Each row is a point on a landscape with many valleys, with its height.
A ball rolls from a point to the lowest of its 2 nearest points, and stops where none of them is lower. Distance is the straight distance between rows; heights are no part of it.
z337 h=193: [ -1 -12   1  -2  -1  12  -9   5  -6  -1  -1   8   3   5  -6   0 -16  -5
  -3  -7  -7  13 -16   7  17]
z283 h=203: [  9   9   8  23   5 -21   2  11 -13  -9   1   5  -7  -2  13   8   6 -10
  -8 -13  -2  -3  16   0   0]
z121 h=425: [ -7  -7  -5 -12 -11  28 -21  -7   9  -7   0   1  11   1  -8 -11  -6   1
  -6   4  -1   6 -13  10   2]
z848 h=542: [ -4   6  -3 -13   6   7  -7   1 -14   5  -3   2  -2  10 -12  11  -2 -10
  -6 -16 -13 -10   9 -11  21]
z290 h=567: [ -7  -1  -1 -12 -11  19  -9 -14  10 -11  -7  -6   5 -10   2 -19  -1  30
  12  12  18  14 -10  13 -35]
z813 h=598: [ 10   2   6  -8  -8  10   5 -18  11  -4  -4  -7   2 -11  -4 -26  -6  31
   8   7  20  15 -11  -2 -30]
z744 h=366: [  8  -1  15  -5   3  16  -6  11  -7   4   9 -15  13   2 -18  -3   2   9
  -2  -1 -17  -6  -4   5   6]
z408 h=381: [-16   8 -16  -5   1  10   0 -15  29  -6  -2   0  -1   2   4  -5  -6   0
   1  21  14 -11   1  14  -1]
z705 h=285: [ 14   9   5  -5  10  -1   4   8  -7   0   5 -14   0   5 -21  -4   2   8
   2  -1 -20  -7   9   3   1]
z288 h=353: [  2 -17   8   2  -9 -14   0   3  -2  -6   1  -3  -2  -8  -4 -12  -5  10
   7  13  -2  15 -16   2 -13]
z989 h=577: [-10   9  -6  -3  -3   7  -7   1  -2  13   4  11  -2  10  -2  17   0 -19
   7 -12 -10 -13   6  -1  23]
z365 h=472: [ -7 -13  10  -9  -9 -13   3   3  11  16  -4   7  10  -2  -6  13   0 -14
  -4  17  -9  -9  -1  -4  11]
z749 h=431: [ -7  -7  -4  11  -6 -21   5   0  -1  -1  -8   0  -2  -2  17   7  16 -16
  -8   1   8   4   1  -3   2]
z14 h=347: [ 10  18  -5  -8  27 -11  16  -6 -17  -8  -1  -1 -12  16 -12  22  -1  -1
  10  -8 -11 -15  20 -10   3]
z79 h=336: [  8  -2   5  -4  -3   7   2   5   5  14  -1   1   1   3  -7  -7  -7  16
   7  16   1 -14  -4   2   4]
z317 h=660: [  2   0   0  -5  -9  10  -5 -16  21  -3   6  -2   2  -5   4 -16 -10  24
   4   5  11  -9  -6   9 -13]
z92 h=308: [ -5 -15   2  -1  -6   8  -1  -1   1   6  -6   5   1  -5  -1  -6  -8   9
   3  14   1  21 -15   8  -6]
z357 h=253: [  3 -20  13   3  -9  10 -12  12  -5  -1  -8   1   6  -1 -10 -12  -6   4
  -5  -2  -2  16 -20   2   2]
z610 h=656: [ 21   3  -6   0  10   5  -9 -17  -2 -23   1  -8  -6   0   4 -16 -10  11
  -4  -5  22   5 -17   9 -24]
z911 h=490: [ 14  -9  -1 -10 -15  42 -17   4  -5  -6   4 -14  14   0  -2 -16   4  17
  -7  -2   7   4 -18   8 -14]
z921 h=597: [ 15   0  -1   9   6  -2  -5   6 -15 -29  -2  -1  -4  -6  13 -13 -10  12
  -5  -4   0   6 -11  -1 -14]
z775 h=627: [ 13   4  -8   9  18 -16   0 -11  -1 -31   1  -5 -13  -2  15 -10 -10   5
  -8   0  16   4  -6   5 -17]
z465 h=557: [-13  -5 -10  14   1 -19  27   4   3  12  -2   4   8 -11  31  18  11 -11
 -16 -12  13   0   7  -6  -8]
z235 h=734: [  5  -6  12 -13  -3  18 -11  19 -34  -2   1  -4   0  23 -20   3  -4   4
  -2 -22 -22   2  -8 -11   8]
z687 h=630: [ 16  -5   2  -9 -14  14   4  -8   8   0  -1 -12   3  -4  -1 -25  -6  36
   4  12   4  -3  -9   4 -19]
z199 h=528: [  5  -6   4  10  -1 -28  27   9   2  10   1   7   2 -19  13   5   4  -5
   3   5   1  -3  11  -4  -7]
z379 h=405: [ 13  -5   9   3  -2  -7   5  -1 -10  17  -1  -1  -5   7 -13  -3  -1   8
   6  15  -4   1 -10  -5  10]
z394 h=330: [  5  -7   5   7  -2  -3   6   9  -1   2   4  11   0 -16  -3   2  -6   5
   2  -4 -12   2   2  -4   2]
z205 h=610: [ -2  -1  -4   4  -6 -14  21  -1  11   8   5 -12  -7 -13  15  -6  -3   7
  16  15  11  -3  10   6  -5]
z345 h=258: [ 12   4  -8  -7   3  -2   0  -3 -14  -7   4   2  -4   3  -1   8 -10   0
   6  -2  -4 -13   5  -3   6]
z436 h=463: [ -4   0   0 -15 -12  26 -14   4  11   4  10   1   8   4  -5 -16  -9  14
   3  15  -6  -5 -24   5  -9]
z866 h=465: [-21   3 -23   4 -11  -2  12 -12  18   9   3  11   5   0  24   9  10 -13
  -7   9  15 -15   8  -4   0]
z877 h=424: [-26   5 -17  -4  -5  -7   8 -20  33   3  -2   5   3  -7  19   3   5  -3
   2  15  19  -6   9   8  -9]
z636 h=484: [-18   5   3 -18   6   1  -3   9  -9  12 -10   8   7  16 -19  17   4 -30
   0  -9 -18  -6  13 -18  24]
z898 h=422: [-19   7   2 -12   3   3   5  11  -1  16  -4   1   6   8 -11  15   6 -18
  -3   9 -18 -15  18 -13  16]
z308 h=678: [  9  -2  18 -15   2  -5  18   5   0  16   3  -4  -2   5 -17   3  -3  10
  14   8 -18 -19  21  -8   0]
z419 h=329: [-11   0   5  -4   9 -13  17  16 -12  17   2   8  -4   2 -12  15  10 -13
  -4  -1 -18  -2  21 -24  10]
z647 h=532: [-13  -9   5   5  -7 -21  16   2  15  19   1   6   9  -8  16  19  17 -10
  -8  -4   4  -8  13 -10  -1]
z449 h=368: [ 15   3  19   7  15 -15   7   7  -9  -9   2 -15  -6   0  -5  -5  -6  13
  -1  -8  -9  -1   7   4 -11]
z144 h=389: [-22  -2  -5  -5 -14  12 -22  -7  16   0  -4   5   4   5  -2 -11  -4 -14
  -7   4   5  22 -17   4   8]
z271 h=261: [  3 -10   6  11   2  -9   1   9 -15  -5  -4  12  -3  -2   5   9  -8  -8
  -5 -12  -9  12  -8   1   8]
z384 h=398: [  8   7  -3  14   1  -9   4   8   0  -9   5  -6 -10 -19   7 -11  -2  10
   5   3  -7   0   4  -2  -7]
z403 h=279: [  4  10   2  26   6 -34  16   3   0 -13  -1  -1  -9  -3  25  -3  12 -10
 -13  -5   9   4  13   5  -9]
z404 h=444: [ 20  12   4 -15   8  33  -7   9 -16  -1  10 -12  12  12 -16  -2   2   5
   2  -3 -11 -17  -1   6  -4]
z691 h=237: [-12 -10   7   5   1 -14   6  16  -6  15   2   1  -8  -1 -11   8  10 -10
  -9  -3 -11   7   0 -13  13]
z879 h=400: [  1  -5   1   3  16 -16  17   4 -10  11  -2   0  -1  -3   5  23  -5  -6
   5  -4  -5 -10  16  -3   6]
z518 h=706: [-17   0   4   6 -13  -8 -10  -5   9  -4  -6  11  -1 -18  13  -4   4   0
   3  -5  11  19  -9   1 -10]
z275 h=521: [-15  -4   1  -1 -14  -5   4   8  11  19  -2   8   7  -2   5  14   9 -18
  -4  -2   2 -12   8  -5  15]
z661 h=663: [ -1   0   0  -9  -6  32 -21   6  -1   5   9   0  -2  22 -11  -4   0   1
  -4 -13  -4  -3 -13   8  19]
z864 h=212: [-10  16  -3  -5  10  -5   4  -1   2   0   8  -1  -1  16  -4  18   9 -11
  -1  -9 -11 -18  24  -2   5]
z232 h=531: [ 13  -4  -6  -7 -11  29 -16 -11   4 -16   0  -9   5  -1   4 -24   4  20
  -1  -1  15   6 -12  15 -27]
z461 h=681: [ -5  -2   5  -3 -16  -5   0 -12  13   1  -6   6  -2 -17   6 -10   2  14
  13  12  17  12  -2   2 -17]
z952 h=501: [  5  -3  19  -3  16  -8   2  14 -26   0  -8  -6  -3   5 -20  16   2   2
  -2 -13 -17   0  15  -9   5]
z219 h=494: [-13  -2  10 -12  -8  14 -12  11   3  16  -1   2   2  14 -22   4   2 -12
  -7   5 -15 -11   5  -3  20]
z500 h=503: [-10  -5  -9  17   1 -13   3 -14   8 -11 -12  17  -4  -2  21   2  -3 -11
  -7  -1  17  26   1  -2  -1]
z942 h=260: [  6  14  -3 -21  17   7   0  -7 -21  -6  -8   3  -6  20 -20  20   0   6
  15 -19 -17 -12  23 -11   1]
z800 h=105: [  9  14  -2   9  14 -13  -1  -3  -8  -5   6   0 -10  12   2  16   5 -10
  -6 -23 -10  -8  15  -2   2]
z992 h=436: [ 10  -6  18   7  15 -12   4  24 -19  -4   2  -4  -7  -9 -10   3   6  -3
  -3  -2 -16   2   7  -5  -6]
z108 h=571: [ -8  -4   3  11   0 -19  17   4   6  10  -2  -2   0 -23  16   0   6   4
   5  12  14  10   2  -2  -6]
z567 h=512: [-15   6 -18  12  -7  -6  19  -4  14  10   5  10  10   2  25  19  16 -26
 -13  -8   9   0   1  -3  -3]
z203 h=259: [  0   7  -8  -4  -2   5  -4  -7  11   5   4   4   3   8  -1   2  -7   6
  11  17   4 -26   6   9  13]
z485 h=720: [ -7  10 -13   6   3   4 -13 -14  19 -15   1  -3  -3  -6  13  -4   6  -5
   3   0  20  11  -2   9  -8]
z704 h=358: [-15  -7   0   2 -19   4 -11  -3  11  11  -4  12  -2   1   3  -4  -1  -9
  -3  -1   5   6 -15  -3  13]
z834 h=123: [ -2  -3  -4   4  10  13 -12   5 -12  -7   7  -1   0   9  -8  -2  -7 -16
  -8 -21  -8  13  -5   1  19]
z712 h=568: [ 16   3  -7   1   3  -1  -6   1 -15 -13   3  -9  -1  -1  -4 -15  -1   8
  -7   4   0   7 -17  -5  -6]
z872 h=474: [ -6  -9  -4  24  -1 -26   8  -1  -1  -2 -18   5  -3  -9  25  -4   8  -9
  -4   6  21  26   4  -1  -5]
z938 h=338: [  4  10  -5  23   4 -16   3   3  -1 -13   0  -5 -13 -16  22  -5   4   1
  -3  -5  12   9   8   0 -11]
z962 h=648: [  7   4  -6   3  -2  -8  13 -17  12  -4  -3 -11  -6  -8   6 -15  -6  10
  17  16  19   4  -3   9 -12]
z521 h=406: [ -6  -2   7   2 -12  -4   4  -3  21  17  -5   6   1  -6  -5 -11   4   3
   7  27   2  -7   1   4   2]
z130 h=157: [ 10  12  -5 -16   8   8   0  -2 -15  -7   5   0  -1  12 -15  10  -6  10
  18   1 -15 -23  18  -4   6]
z525 h=335: [ 16   7 -11  -2   9  12   5  -8  -3 -13   5 -12  -3   5  -4  -9 -13   9
   6   5  -4 -10   4   7  -3]
z202 h=305: [-10 -17  13  10  -5  -7   2   7   6  16   1  13  -2  -8  -2   7   6  -8
  -7  -2   7  11 -11 -14  13]
z740 h=725: [ -4   1   6   7  -9   2 -22  -8   3 -11 -12   7  -2  -2   6 -15   4  -1
  -1  -1  18  30 -19   6  -7]
z589 h=727: [-11   8  -9   8   7 -21   5  -6  19  -2   5 -16  -4  -8  12   5  10  -2
  -2  -1  16  -6   7   4  -9]
z210 h=694: [ -1   4   4   7   5  -6  -7 -10  15  -5   2  -6  -1   1   3  -2   2   2
  -1   3   7   3  -1   7   1]
z829 h=698: [  9  -1   6  -4  -3  32 -12  12 -17  -1   8   0   5  16 -14  -7  -5   3
 -10 -23 -12   6 -17   3   5]
z572 h=664: [ 18   8  -5   9   5   2 -11 -12   4 -12   7   1  -9   7   1   0   3   1
   1 -11   9  -1  -7  13   7]
z681 h=744: [ -7   7   2  -4   0   4 -16 -21   8 -17 -13   0   3 -14   0 -13   1  12
   5   5  26  23 -14  -4 -21]
z3 h=533: [ 14  -2  -3  -4   0  22 -17  -4 -12 -12  -5 -14   8  -1  -4 -14  -4  12
  -6   0   9   8 -25  -1  -4]
z54 h=328: [ -3  -2  -7   4  15 -10   6   7 -20  -1  -3   7   2   9   9  23  -7 -16
   0 -12  -8   1   6  -2  17]
z585 h=433: [ 16  -4   0 -10  -7  26  -8   7  -2  -2   8  -9  12  -8  -7 -11   0  13
  -1  -2 -13   0  -4  10  -8]
z607 h=327: [  4  11 -17  -4   5  -2   9 -14  18  -9   8  -6  -8   2   4  -6  -8   3
   6  14   2 -21   9   8  -2]
z721 h=470: [ -7   1 -11   5   4 -12  15  -1   3   9   3   2   7 -13  16  16  -2 -10
   4  11   0 -11   6  -6   0]
z435 h=385: [ -5  -4 -14  11   4 -16   5  -1  -7   0  -3   2   5   4  17  16   3 -26
 -11 -13   1   6   1   1  10]
z273 h=624: [  8   8  -9  -5   1  17 -18  -4  -1  -1   3  10  -3  13  -3   5  -2 -10
   3 -11   1  -8  -5   8  17]
z124 h=549: [ -6  -7  15 -10  -3   2  -4  13 -13  18   3   2  -1  12 -30   4   8 -12
   3   0 -24   2   2  -8  17]
z570 h=611: [ -2  -5  17 -13   0   6   4  17  -6  14   4   9   0   3 -27   7   0   5
   6   0 -25 -16  13 -10   9]

For each start below, name the point where the ball stops.
z740 => z54
z647 => z203
z436 => z691

Call two points neighbours if one is among the 2 nearest of the other. Go from one point of each pair to the other, from neighbour to neighbour, staying as low as possible. Name the highest point that can't be avoided.
z691 / z705 => z436
z203 / z130 => z525
z800 / z271 => z384
